Each row is a point on a landscape with many peaks, with its height.
From any point a climber takes the steepest step (rise divided by distance) to one of its 2 nearest points. It stops when none of these is higher. Distance is the straight distance between rows; heights are no part of it.
visis height 394: [129  83 101 100 108 127  86 141 189 111 100 100  80 120 117  82  90  96
 112 127 137 149  78 149 155 109  78 126 108]
posi height 319: [137 111 187 133 177 122  95 110  95 185  97 161  98 146  95 112 128 119
 132 137 122 110 118 143 142 125 169 115 148]
tam height 185: [112 117 133 155 174  86 137 111  71  88 158 112 138  84  71 126 144 147
 119  85 177 131 113 114 147 138 126 134 144]
zaso height 189: [169 121 107 132  81 190 122 197 185 173 165  95 149 162 152 143 122 157
 117 130  26 100  91 163 151 122 103 155 125]
zamun height 588: [138 132 135 150 170  98 135  95  86 105 103 134 108 127  98 143 150 136
 136 133 151  96 113 152 163 141 143 125 124]
Nev height 623: [161 117 149  93 150 118 125 112  65 141  98 138 119 112 128  80 102 106
 122 124 146 149  93 131 108 107 141 102 130]
rur height 434: [115 153 122 160 133 136 120 164 147  81 110 191 139 202 186 173 129 148
 123 102 119 131 122 122  80 147 156 110 134]
rem height 298: [ 82 124 175 115 131 166  67 162 131 161 200 125 135  93  89 113  61 154
  89 169 114 141 143 139 152 119 144 184 159]
teb height 29: [142 170 108 106 111 157 138 110 142 181 166  80 137  94 148 108 147 146
 116 150  88  95 115 140 124 157 130 129 122]
dorag height 368: [154  92 100 109 117 116 137 154 187  53  98 169 129 167 119 123 173 165
 176 173 178 179 108 114 141 147 100 128  88]
Vun height 233: [106 159 133 118 145 120 102 143 115 108 143 180 129 158 147 121 115 143
  79 141  94 112 141 163 122 133 188 131 139]
Siru height 370: [140 102  87 140 116  85 190 100  95  87 121 109 152  96  83 140 174 137
 141 121 192 193 174 122 143 101  72 118 109]
gato height 663: [187 166 122  92 119 185 144 160 169 162 156  97 162 125 184 124 142 155
 165 104 140 108 105  99  88 175 128 104 132]
bideb height 388: [ 96 142  71 134 111 157 165 130 137 128 159  53 119 139 134 153 148 167
 115 134  92  63 146 146 106 162  80 123 120]
peti height 587: [103 161 114 159 148  89 152 101  77 111 121 155 130 112 148 173 142 137
 126  97 139 105 150 106 125 170 185 125  98]
kuli height 657: [ 90 155 151 177 149 100 129 131  53 147 134 145 140  84 121 136 130 150
  92  85 108 118 113 135 126 182 186 135 147]
tevom height 250: [ 70 152 152 168 162 135  99 153  93 124 138 190 120 135 123 142 109 153
  88 129 116 100 147 153 128 172 191 148 170]
nepe height 299: [119 142  96  96 115 137 152 104 131 158 154  13 104  77 118 145 143 116
 126 161 113 115  93 132 125  95  75 130 124]
zos height 501: [107 151 105 159 154 126 147 161 149  86 123 167 157 172 187 223 146 138
 134  68 141 138 124  75  78 178 152 110 125]
sig height 440: [123 125 108  96 144 166  86 149 167  86 113 210 125 176 156  96 134 163
 123  94 131 148 121 122 102 151 159 110  95]
numuf height 437: [ 90 122 114 183 113 121 181 177 124  82  97 174 125 158 178 191 118 137
 172  69 152 140 112  89  63 173 141 118 113]
Dutom height 403: [159 114 100 106 121 135  80 152 149  81 100 202  94 185 139  93 130 132
 137 148 139 140 121 161 116 127 146 119  90]
lop height 37: [ 95 124 114 126 154 124 129  89  81 160 183  80 138  99 102  99 130 118
 110 120 126 122 141 107 141  97  76 135 150]
ror height 447: [111 140  94 100 130 167 134 131 162  92 154 170 141 152 176 112 127 152
 157 130 160 132 156  74  78 157 107 133  97]
rirur height 303: [147 119 175 131 183 162 102  86 116 169  95 201  92 132 105 102 145 103
 160 103 144 116 128 110 133 129 158 100 141]
Des height 209: [107 121 160 111 113 151  41 161 177 176 152 103 120 115 104 122  69 124
 130 177  79 132 121 149 169  80 152 163 132]
sib height 404: [ 99 131 111 135 111  91 142 108 127 132 178 102 149  95 151  81 106  91
 148 113 158 168 191  70 102  98  67 124 137]
rigu height 375: [ 94 158  70 129 136 145 170  98  97 104 140  80 152 103 117 134 157 167
  92 115 102  96 146 132 120 143  95 116 124]
vaboz height 607: [175  78 141 117 131 119 131  42 152 133 130 141 154 157  88 143 203 129
 138 114 167 158 161 103 165 121 102 124 113]
furat height 504: [114 119 167 111 162 101 115 110 143  96 102 126  98 117 108 125 110 105
 149 125 204 147 125  98 144 123 122 120 132]
fur height 477: [172 104  87 126 110 108 155  95 152  75  95 135 133 158  89 146 217 131
 147 161 149 162 147 166 168 150 121 150  79]
dul height 432: [124 108 151  80 127 125  68 112 188 128 114 120  83 159  95 112  85  73
 123 127 154 124 100 114 188  87 124 119 138]
rit height 270: [120  86  99 121 120 173 112 179 176 166 157  80 107 120 123  86  95 132
 105 131  54 112  72 162 121 120  76 149 111]
kor height 511: [188 116 121 104 142 144 118  85 115 148 115 185 126 154  68  99 193 130
 155 109 113 183 118 122 150 154 175 103  86]
Luki height 84: [117 129 173 116 129 171 113 180 159 140 173  81 135 102 136 101  69 157
 140 158 139 131  79 129 108 131 135 156 165]
beved height 31: [119 143 122 104 137 147 127  85  98 174 179 107 150 106 137 113 123 118
 102 136  96 112 155 109 131 121 119 134 128]
Nudo height 271: [ 85 135 175 139 144 149  93 171 111 127 164 149 118 119 115 115  86 161
  98 166 127 120 118 152 131 149 166 163 169]
lunun height 212: [139 136  93 120 112 193 120 164 187 174 162  95 137 149 163 105 127 156
 110 132  52  88 136 156 126 164 100 143 125]
vefu height 601: [132 150  82 109 136 130 152 139 134  85 116 116 158 155 153 180 148 178
 100  86 117 106 124 133  95 163 112 113 103]
zunob height 317: [170  82 102 110 124 106 147 107 109 123 106  97 127 124  68 117 168 110
 107 134 157 149 119 172 173 108 118 125 116]
fofaz height 117: [161 142 103 121 108 129 166 159 119 132 134  93 156 142 176 184 123 153
 109 137  72  94  81 164 111 136 140 122 136]
melek height 555: [ 96 122 164 152 147 134  92 186 130 122  90 163  99 145 111  77  90 146
 130 156  98  91  84 185 105 136 128 149 173]
dib height 183: [152 148  91 101 103 126 117 137 124 114 116 158 135 171 190 138 128 116
  79 149  81 110 147 164 107 110 143 121 101]
linos height 679: [103 137 180 149 154 128 149 164  65 147 119 136 121  91 124 110  95 158
 116 121  82 116  94 147  97 153 179 124 156]
kovu height 225: [102 184 155 204  76 109 147 156 128 189 159 136 130  54 156 161 147 140
 164 118 148 103 147  98 121 190 194 153 122]
feg height 157: [ 88 141 100 140 135 133 177 121 134  89 176  94 160 113 138 139 131 187
 131 102 162 111 150 113  79 156  64 128 127]
tozot height 605: [136 142 157 139 131  96 154 123  71 145  66  96  94 100 121 152 116 105
 162 167 115 102  84 151 127 115 129 122 160]
Kurig height 612: [136 132 100 141 161 109 127 140  96  80 109  96 115 138 115 151 148 168
 110 133 115  98  71 175 150 163 134 142 135]
Neta height 439: [127  88 133 105 120 121  68 179 165 117 132 128  93 135 125  72  72 126
 106 142 122 132  71 172 126 103 106 127 124]
Zagiv height 429: [153 101 103 127  93 120 148 134 173  71  91 183 132 178  91 147 199 140
 173 194 142 181 130 146 157 163 134 132  83]
gugos height 140: [109 134 102 112 132 145 143 130 156  94 156  67 146 117 130 120 124 154
 146 138 184 117 116  98  80 140  59 137 119]
fef height 412: [121 159  54 131 136 159 109  97 174 127 106 105 115 148 145 119 170 175
 103 116  83  87 139 142 131 195  85 126  83]
gepaf height 74: [128 138 174 161  93 132 146 181 112 121 127  65 126 115 139 189  86 132
 143 188  92 124  99 166 125  88 128 180 153]
Bibu height 585: [116 165 149 145 141 135 109 105  97 169 152 135 119 135 148 175 130 122
 116 176  99  82 141 140 152 158 174 158 121]
Gipa height 629: [ 88 139 204 149 139 124 103 130 146 173  92 171  89 115 132 156  82  67
 157 144 124 102 167 108 127  92 143 155 180]
Pato height 430: [ 99 133 140 100 115 148 122  91 148 163 161  61 127 115 131 124  83  75
 121 104 120 147 148  75 153  61  81 132 189]
bifu height 301: [154  68  75 120 136 130 116 114 124 115 128  92 101 121  68  73 153 116
  97 122 103 123 124 184 169 122  94 127 104]
Ker height 255: [108 150 136 170  86 101 166 106 120 172 178  79 155  54 144 189 126 104
 124 132 117  96 175 102 147 128 131 166 109]
Papu height 327: [103  88  94  96 122 164 172 152 112 101 155  91 132 157 114 115 109 157
  78  94  99 111 137 149  95 114  81 109 138]
Medov height 444: [137 118 114 123 122 131 183 128 102  67  96 181 138 115 120 142 177 168
 170 122 181 188 118  89 123 144 140 104  88]
Nef height 467: [107  91 120  77 118 131 106 121 141 150 130 109 117 122  97  70  93  87
 102 142 119 138 136 144 144  54 100 122 126]
kigi height 58: [116 124 157 122 123 175 140 166 117 152 200  72 155  82 127 100  95 170
 121 127 120 139 104 133 107 130 106 160 152]
rofu height 606: [160 179 124 104 129 157 130 129 158 147 134 132 146 146 190 149 148 165
 148 100 116 130 105 111  73 175 158 104 120]
raseg height 316: [107 139 134 120 103 160 145 146 142 170 161  21 133  67 138 151 143 117
 145 171 103 122 120 129 152  90 112 160 117]
parav height 196: [143 151 176 144  95 114 155 159 121 163 150  87 123  66 173 152 110 109
 166 156 121 119 131 109 126 125 158 141 126]
lik height 562: [170 119 123 141 143 100 140 116 108  79 102 148 117 150  88 119 187 151
 142 134 123 130 113 165 155 153 170 127 103]
gapif height 143: [177 138 151 129  77 133 193 205 135 157 150 118 166 119 193 185 102 133
 151  96 104 120 113 112  91 137 154 121 131]
mik height 54: [149 193 110 141  69 131 187 135 156 157 159  93 180  72 184 162 161 171
 145  74 131  89 147  92  89 171 129 111 116]
Gol height 565: [147 113 153 142 162  93 117 109 118 103  58 132  97 152  78 146 165 104
 169 143 163 116 131 151 148 126 128 127 148]
direl height 460: [164 125 110 163 110 131  74 143 126 112  69 203  99 206 133  81 153 116
 149 143 112 117  96 186 106 133 132 113 126]
Zit height 39: [135 196 102 122 101 163 170 122 144 179 162  84 160 103 172 147 154 177
 112  96  77  95 138 117  93 164 120 108 131]
reg height 342: [ 81 131 140 114 118 159  81 148 195 142 177 109 124 111 133 105  87 143
 108 183 136 111 155 139 136 133 110 178 122]
Bon height 356: [158 124 124 107  93 101  90 131 147 152  90 130  97 157 161 118 100  75
 135 201 105 130  85 151 135  89 135 123 117]
fibi height 184: [123 130 165 126 105 137  56 152 133 177 156 150 124 149 124 124  73 141
 111 181  59  99 115 174 154 105 166 155 118]
dok height 435: [159 147 106 100 150 134  70  89 133 142 114 155 111 154 130  94 145 131
 121 138 104 106 124 145 154 171 149 126  81]
lapa height 395: [150 109 106  82 113 106  79 106 173 139  94 141  85 159 134 111 100  72
 131 165 145 121 128 137 163  90 122 128 110]
vode height 419: [113 101  99 123  97  89 146 112 116 123 141 131 143 118 129 100  98  75
 121 113 179 181 204  86 127  75  92 115 148]
fedi height 640: [ 88 148 133 140 145 117 145 135  81 116 172 142 157 104 135 120 103 161
  59  62  98 136 135 118 119 158 164 126 154]
tefuf height 634: [171  72 183 160 154 103 127  75 118 146 115 164 130 126  75 125 149 109
 160  81 182 179 127  99 136  99 138  99 164]
lesoz height 290: [130  84  70 115 132 148 123 128 137 156 130  83  97 110  98  88 122 110
  85 116  73 112  84 183 154 108  72 122 101]
bosek height 453: [143 105 136 103 167 134  69  99 132 151 141 184 120 158 100  88 139 119
 108 114 120 114 130 147 168 133 164 123  92]
sini height 374: [115 128  95 157 105 126 181 148 112  66 100 180 131 132 174 182 142 153
 177 109 185 158 118  83  87 169 135 102  79]
Lepor height 400: [143 120 101  81 118 141 121 146 176 102 129 144 119 163 180 107 103 124
 130 154 145 119 141 130  90 132 104 129  94]
bemir height 531: [136  98  68 102  96 134 141  80 147 137  80  96 124 144  81  82 174 130
 145 145 160 181 164 121 152 122  50  89  89]
Fosar height 674: [173  76 189 159 142 122 144  66 110 146 147 211 144 131  69 138 173 116
 170  82 161 191 145  98 130 125 163 109 119]
Taku height 336: [145 169 124 116  92 137 156 108 128 196 166  39 145  68 145 160 140 102
 154 164 107 119 163 101 138  79  96 121 118]
bapag height 638: [157 135  68 127 131 120 139 126 135  87  96 109 133 175 149 153 149 164
 110 116 113 103  72 161 139 171 104 122 107]
fes height 227: [136 105 105 109 130 128 170 117  97  90 146 156 168 143 102  94 154 158
  83  78 107 159 178 152 114 105 120  97 118]
pumug height 399: [117  96 179 119 123 131 133  85 126 164 135 108 130 118 137 150  58  83
 108 101 118 156 112  71 161  51 125 124 177]
Ribep height 436: [ 99 142 176 170 117  96 132 120 133 189 195  86 152  67 150 156 106  88
 157 119 153 125 141  58 138 133 131 165 160]
sapu height 43: [ 82 137 126 138 155 161 120 128 106 160 206  66 143  75 106  84 116 139
 115 135 123 137 123 110 120 128  86 151 173]
Sab height 540: [132 145 146 158 154 106 107 136 109 110  43 141  85 138 101 102 144  90
 167 151 135  96 103 167 128 105 100 135 165]
dala height 602: [116 179 103 135 161 117 130  81  99 132 126 149 141 145 145 177 153 134
  97 133 111  91 157 125 154 171 159 134  98]
roze height 493: [106 146 118 114 154 164 119 128 142 112 152 173 153 138 165  97 124 158
 108  68 133 152 124  97  88 157 152 107 120]
sifel height 578: [173  83 156  98 144 108 126 112 114 148  68 146  92 137  81  92 139 101
 150 138 156 161 105 137 142 117 138  89 134]
Vop height 480: [193  78 132 123 157 125  94  69 140 145 118 170 123 167  66 119 183 124
 129 117 121 140 124 156 174 148 158 117  84]
vegi height 646: [141 100 127 123 166 127 120  54 137 128 153 161 138 151 114 151 177 123
 136 117 166 123 184  81 169 130 111 130  91]
Sulut height 306: [103 126 102  97 148 159 152 162 134 105 151 122 158 173 123 133 123 166
  54  73  68 103 147 147 107 137 101 127 153]
Tad height 424: [132 176  88 117 140 127  99 106 159 129 121 131 115 156 168 120 149 149
 113 136  90  91 110 144 131 202 141 150  95]
rataz height 454: [109 132 125  89  99 128 136  70 153 135 125  71 118 137 130 153 103  62
 116 116 162 142 160  83 172  61  88 122 163]
Fizuz height 211: [107 167 185 174 115 112 130 151 126 168 150 120 124  66 143 171 125 122
 173 167 138  92 148 115 123 164 163 160 141]
dogo height 652: [145 138 137 135 127  95 166 115  57 139 115 152 129  95 138  93 119 121
 136  92 126 163 110 110  93 140 160  91 133]
nif height 579: [ 81 139 154 124 149 102 117 152 154  72 114  95 100 120 141 145  85  97
 139 172 171 118 130 139 139 117 132 156 158]
ziku height 382: [151 149 104  91  95 114 145  96 132 145 107 106 128 103 166 126 121  95
 140 165 174 148 152  98  92 113 102 113 103]
neked height 256: [106 118 196 139 106 175  74 169 148 150 158 100 128 101  88 145  72 158
 129 199 116 159 123 132 167  86 163 185 161]
Kibo height 365: [ 97 134 114  90 125 156 108 130 181 123 168  95 118 139 143  70 110 125
 133 154 145 114 169 121 106 128  89 141 112]
ruded height 414: [126 133  92 110 126 130 140  92 124 110 131 142 130 113 158 113 137 129
 146 125 183 146 154  82  94 141 100 129  95]
feku height 568: [101 143 130 174 142 109 163 137  76 102  90 190 118 110 150 146 147 144
 150  83 140 142 133 115 109 165 170 102 106]
saker height 102: [181 129 104  87  77 148 198 166 139 151 146 100 158 142 200 172 114 117
 138 126 116 113 140 121  72 131 104 112 120]
mit height 659: [ 58 131 190 180 151 118  92 166 123 150 118 200 108 120 120 154  76 104
 144 166 119 100 179 125 135 114 158 164 176]
Serav height 176: [133 135 154 159  95 115 172 167 100 148 140 131 128  87 187 147 100 127
 150 109 119 119 118 118  77 150 166 132 127]
nonu height 263: [139 144 140 118 107 143  98 175 159 123 149 116 134 152 168 132  91 140
 129 184  93 109 118 146 113 123 148 157 132]
filer height 159: [187 159 115 113  86 168 144 182 181 169 140  86 183 177 173 181 151 146
 114 122  44  79 120 133 140 139 124 134 138]
Buru height 195: [115 130 121 189 172  66 133  78  79 106 184 151 169 101  96 125 156 152
 151  65 167 147 131  75 137 137 111 147 113]
pupif height 537: [103 128 132 101 150 101 104 122 169  62 126  86 103 136 117 112 124 101
 117 144 188 139 135 103 152 120 111 143 118]
doza height 350: [100 101  91 131 135 134 171 116 101  85 157  87 140 123  90  77 134 158
  98 104 136 135 152 131 113 105  61  98 132]
Tamit height 520: [153 100  88 115 126 117 169 128 119  50 108 143 143 154 103 138 170 155
 116 123 141 149 150 159 148 138 121 126 103]
Digu height 643: [124 166 172 151 125 153 128 179 104 158  96 145 132 133 149 137 124 175
 126 124  60 106  93 160 104 173 175 131 185]
kilok height 580: [115 141 170 160 139 111 159 173  85 125  63 117 114  88 121 129  94 115
 164 143 120 110 104 147  87 108 123 126 178]
togen height 331: [167  99  97 139 113 113  98 134 194  55  79 163 107 154 107  98 161 140
 157 155 149 164  96 131 163 161  74 140  84]
nemas height 561: [135 162 169 146 102 151 110 123 120 191 163 126 145 105 138 186 123 142
 118 186  80 105 168 124 171 140 188 174 134]
Rab height 397: [132 108 105 149 111  82 173 115  96  64 126 151 147 100 115 135 161 137
 151 118 202 182 145  92 139 130 119 121  89]
pavu height 136: [185 149  72  99  91 153 145 148 154 157 123  88 149 165 178 157 131 138
 107 131  56  90  88 147  95 165 117 119 122]
nure height 608: [162 147 136 115 111 160 141 146 158 144 183  85 157  93 182  98 126 146
 172 121 161 126 105  87  76 151 100 124 123]
Zagi height 343: [165  86 124 124 130  80 181 108 100  96 108 111 157 122  64 151 156 112
 132 121 200 195 136 152 154 116 131 116 127]
fogu height 505: [144  97  64  94 105 120 129  82 169 133  76  79  99 135 102 116 153  93
 122 143 175 167 138 138 176 110  73 119  98]
Mone height 620: [111 132  95 119 153 128 110  57 125 125 151 128 123 164 124 156 169 133
 104 129 137  78 191 109 160 145 116 133  91]
podin height 596: [115 126 184 134 162 123 123 119 136 154  54 170  85 124 106 129 107  70
 163 111 156 120 151 109 127  85 135 113 188]
Musos height 650: [138 103 141 125 116  73 181 130  46 137  83 116 135  89 109 138 115 105
 127 119 171 173  92 144 125 106 131 100 143]
temiv height 254: [148  80 113  84 131 137 136 164 109  77 138 151 141 151 106  77 120 145
  78 106 126 135 144 159 119 103 131 108 121]
Tufur height 627: [129 116 162 130 139  82 159 120  53 141  93  78 112  78  95 170 110 110
 122 123 132 133  85 123 150  98 139 116 157]
Bized height 441: [114 103 127  92 113 117 138 131 126 133 143 107 134 100 124  85  86  77
  97 119 131 155 173 103 127  58 108 120 146]
dur height 285: [122 108 112 114 153 130 123 159 122  75 144 138 141 156 110 109 128 167
  57  99  91 102 124 171 141 136 133 141 125]
zizef height 355: [152 157 127  95  87 113 148  91 136 177 148  84 139  89 176 155 134  81
 148 177 139 112 166 116 115 107 112 128 101]
Fiba height 257: [140 121 132 154 159 146 116 153 132  98  47 213  94 150 100  93 170 127
 186 138 135 140 141 162 113 127 147 118 134]
fidem height 497: [142 122 133 149 143 120 149 119 123  76  78 180 102 126  94 134 177 143
 198 145 175 165 125 113 139 159 158 105  99]
gido height 115: [ 94 111 141 113 146 150 127 161 161 100 160  56 127 102 138 103  91 136
 135 129 179 142  91 118  95 129  98 144 154]
Fufil height 228: [147 159  99 161 137 168 115 150 119  99  21 229 123 150 155 106 167 108
 175 132 126 124 138 154  87 113 132  96 134]
Fif height 311: [129 173 156 166  87 143 103 188 157 134 138 173 134 184 181 139 120 131
 145 159  86  93 116 169  95 128 159 143 147]
fari height 466: [114 117 157 121 156 118  96 100 197  96  90 108  84 164  85 125 105  90
 145 121 177 136 105 101 195 120 130 125 163]
zoge height 459: [ 90 142 178 161 105 136 127 125 156 169 189  57 144  70 137 156  84  83
 148 127 128 154 154  64 175  88 105 169 163]
sized height 598: [157  86 138 106 147 124 118  95 131 111 153 187 140 143  87  87 159 119
 131 107 167 174 164 106 147 113 153 115 104]
Fite height 204: [ 87 147  99 170 149  92 134 103  83  91 171 163 161 104 126 112 162 159
 110  70 146 149 163  75 133 155 130 128 111]
zomi height 297: [159 104 105 128  62 113  80 166 148 113  77 152  99 181 149  96  82  93
 123 163 119 130  64 179 113  99  97 110 123]
pel height 481: [114 113  79  94  97 120 146  69 133 138 101  56 105 141 102 125 142  89
 116 146 161 133 172 112 160  79  70 111 137]
gatel height 539: [176 141 113 103 155 132 117  75  90 149 107 154 135 121 112  79 176 147
 136  94 128 153  90 107 130 162 150  93 102]
tipa height 536: [112 142 107 150 122 124 160 124 104  86 128 171 144 124 182 145 143 152
 115  54 139 168 137  80  89 166 154 105 108]
muf height 625: [ 70 134 173 171 158 100 104 170 122  89 121 167 100 123 121 147  89  99
 142 161 161  97 154 144 128 114 142 160 165]
bor height 213: [134 128  93 136 142 107 160 100  68 103 143 154 162 111 122  99 162 132
  95  72 128 164 169 107 138 121 123 110 118]
zuta height 496: [ 99 120 199 133 114 140 134 138 137 165 161  93 141  83 122 149  70 103
 125 151 107 152 135  99 153  78 147 168 145]
Gemen height 172: [ 73 137 120 155 152 102 161 134 100  86 166  92 150  88 117 143 132 164
 110 106 166 112 132 118 104 160 107 154 135]
Fuseb height 282: [144 123 153 131 168 140  97 119 126 120  85 213  95 157 104  95 163 137
 163 116 136 140 135 133 122 139 185  96 114]
vokeg height 401: [112 159  55 133 133 151 121 130 176 119 138  72 126 151 149 152 142 172
 105 121  78  89  99 159 117 201  72 131 118]
maz height 603: [132 100 199 151 160 101 126 107 102 156  89 148 106 105  88 107 110  90
 160  73 170 144 119  86 136  97 123 103 182]
Durug height 494: [119  77 113  96 126 120 120 104 131 129 143  89 115 148  72 108 129  76
  84 121 119 130 169 143 174  40  85 111 136]
gasa height 526: [151  76 152  97 128 109 116 101 141 117 115 123 117 156  84 136 131  80
 101 117 155 131 157 145 191  72 136 111 146]
rova height 616: [ 89 123 165 139 151 117 131 151  64 131 163 149 140 105 125 127  92 155
  56 121  75 125 139 147 155 126 190 158 146]
Zefot height 341: [120  91 185 119 164 130  64 112 128 183 112 136 102 142  88 137  96 120
 105 141 100 108  81 140 182  82 158 127 146]
Poz height 563: [137 171 123 115 153 145 129 109 102 132 100 147 136 120 151 116 158 157
 132 111 111 134 100 122 105 177 167 113 110]
Katok height 232: [123 117 106 113 120 160  95 169 173 124 168 109 139 170 146 125 101 149
 105 153  93  90  96 165 118 155 108 155 137]
mil height 367: [110 168 134 145 126 167  77 170 177 111 139 184 139 217 179 149 108 139
 130 138 113 111 114 144  83 155 171 129 153]
nar height 532: [114 134 204 160 117 124 119 139 107 181 140 124 130 112 136 166  80 108
 138 176  89 122 165 127 151  95 173 167 130]
kagik height 564: [168  79  98 115 118 128 129  49 156 171 106  98 135 153  61 120 199 122
 143 112 159 165 169  97 173 101  56  89 117]
Fiti height 369: [135  79 200 118 147 125 113  88  98 179 121 116 122 120 103 157  89 100
 101 116 103 131 100 112 167  51 137 114 159]
mefi height 97: [136 142 152 147 116 103 153 157  78 122 125 100 134 102 151 184 102 144
 124 165  83 111  95 161 122 119 155 143 133]
Detig height 73: [153 168  91 117  69 132 192 123 145 152 143  99 160 114 187 163 144 130
 153 107 140 123 162 103  63 149 112  95 105]
fal height 506: [153 130 144 141 120 121  88 151 128 120  51 177  85 164 106  85 133 102
 151 164 128 117  85 193 125  94 131 117 148]
Vom height 321: [ 84 123 146 129 145 162  81 120 154 162 202 123 125  99 107 106 104 117
 100 172 150 110 153 112 149 150 118 165 150]
Kagam height 363: [111 111  83 131 145 107 171 100  82  95 140  82 138 110  74 124 169 148
  92  96 133 121 148 156 154 109  89 116 123]
lipen height 635: [172  97 130 146 143 109 120  87 100 137 158 213 162 131 105 102 165 111
 138  66 163 187 161  77 143  99 156 122 122]
nuv height 168: [118 135 121 130 127 125  45 143 155 148 144 167 105 152 135  87  92 131
 103 158  82  87 109 181 145 147 150 153 118]
gulez height 554: [ 93 171 104 112 147 145 154 151 166 102 130 122 166 162 162 199 144 153
 108  65 118 128 132  81  76 170 114 120 127]
Rep height 162: [122 153  91 113 108 139 158 151 143 109 140 130 158 163 191 167 134 139
  77 114  72 106 191 143  93 130 145 124 118]
gomiv height 160: [153 162 114 124 117 155 104 141 144 130  87 187 109 165 206 122 119 122
 170 142 126 119 114 134  58 145 167  91 109]
Sitol height 527: [126 119 166 119 126 110 141 170 116  95  79 124 104 132 140 123  89 111
 161 160 150 129  90 148  87 116 129 119 162]
dod height 680: [159 103 140 144 138  84 159 114  54 121 102 152 143 109  94  96 150 116
 152  93 183 197 108 105 124 120 136  99 134]
lem height 269: [101 145 141 144 119  96 158  99  99 141 152  60 134  85 123 198 106  99
 116 154 123 107 141 110 145 102 122 163 123]
Tiz height 210: [125 164 118 124 127 124  90 161 138 100 118 197 151 200 183 132 129 133
  76 116  68 119 133 171 109 120 191 108 125]
dinef height 197: [141 153 111 135 132 148 124 131 107 129  44 195 107 144 156 131 152 118
 191 149 152 141 118 113  78 139 153  92 116]
vil height 241: [116 164 136 196  58 108 154 151 118 175 186  91 169  47 158 157 133 145
 124 114 117 106 152  99 141 147 161 170 117]
mav height 498: [106 105 170 132 131 141  60 184 169 142 138 130  95 133 109  86  73 135
 126 170 101 105  50 172 133 128 128 154 153]
Kep height 560: [131  94 147 106 153 103 124 118 107 102 153 168 126 139  81 109 133 104
  97 120 154 126 179 138 153 101 153 112 120]
tep height 283: [ 94 137 110 119 130 118 144  85 116 146 129  38 123  87 103 182 122  92
 115 131 146 114 117 102 147  68  81 135 139]
Tilun height 599: [114 156 143 164 145 147 105 167 107 134  88 203 118 154 124 100 120 151
 137 124  80  93  96 177  86 140 151 135 169]
Putup height 535: [166 114 144 127 136 134 152 112 103 129  62 171 106 125  72 120 187 127
 196 133 157 164 103 139 131 136 155  95 127]
melel height 362: [171  79  85 126 144 124 100 139 188  86  88 128  84 133 109  81 120 122
 121 133 147 157  97 152 162 140  70 126  92]
Zedol height 417: [108 152 134 140 116  93 131  82 146 164 170  83 140  88 148 130  97  84
 147 112 173 154 154  58 126 110  86 134 156]

Where does a climber stop that starts at each point below?
Bon => mit
Gemen => gato
Zit => ror
vil => ror
sib => Fosar
Fufil => vegi
Papu => gato
lesoz => dod
fofaz => bapag

Call two points neighbours if one is among the 2 nearest of the other. Go from one point of each pair to the other, from neighbour to neighbour, staying as high as possible. Name the lowest point that can't be avoided.
linos and gato => gomiv
zamun and vegi => Dutom
Fosar and mit => podin
mit and dala => sib
linos and dod => togen

Write out the way that a climber takes from each point below.
beved => lop, sapu, kigi, Luki, gido, gugos, feg, Gemen, tam, Buru, Fite, bor, fes, temiv, dur, Sulut, Papu, doza, Kagam, rigu, bideb, vokeg, fef, Tad, dok, bosek, Vop, kor, gatel, Poz, rofu, gato
dinef => Fufil, Fiba, Fuseb, rirur, posi, Zefot, Fiti, pumug, Pato, rataz, pel, fogu, bemir, kagik, vaboz, vegi
teb => Zit, mik, Detig, saker, gapif, Serav, parav, Fizuz, kovu, vil, Ker, lem, tep, nepe, raseg, Taku, zizef, ziku, ruded, ror
mefi => fofaz, pavu, filer, zaso, lunun, Katok, nonu, Fif, mil, rur, zos, gulez, vefu, bapag
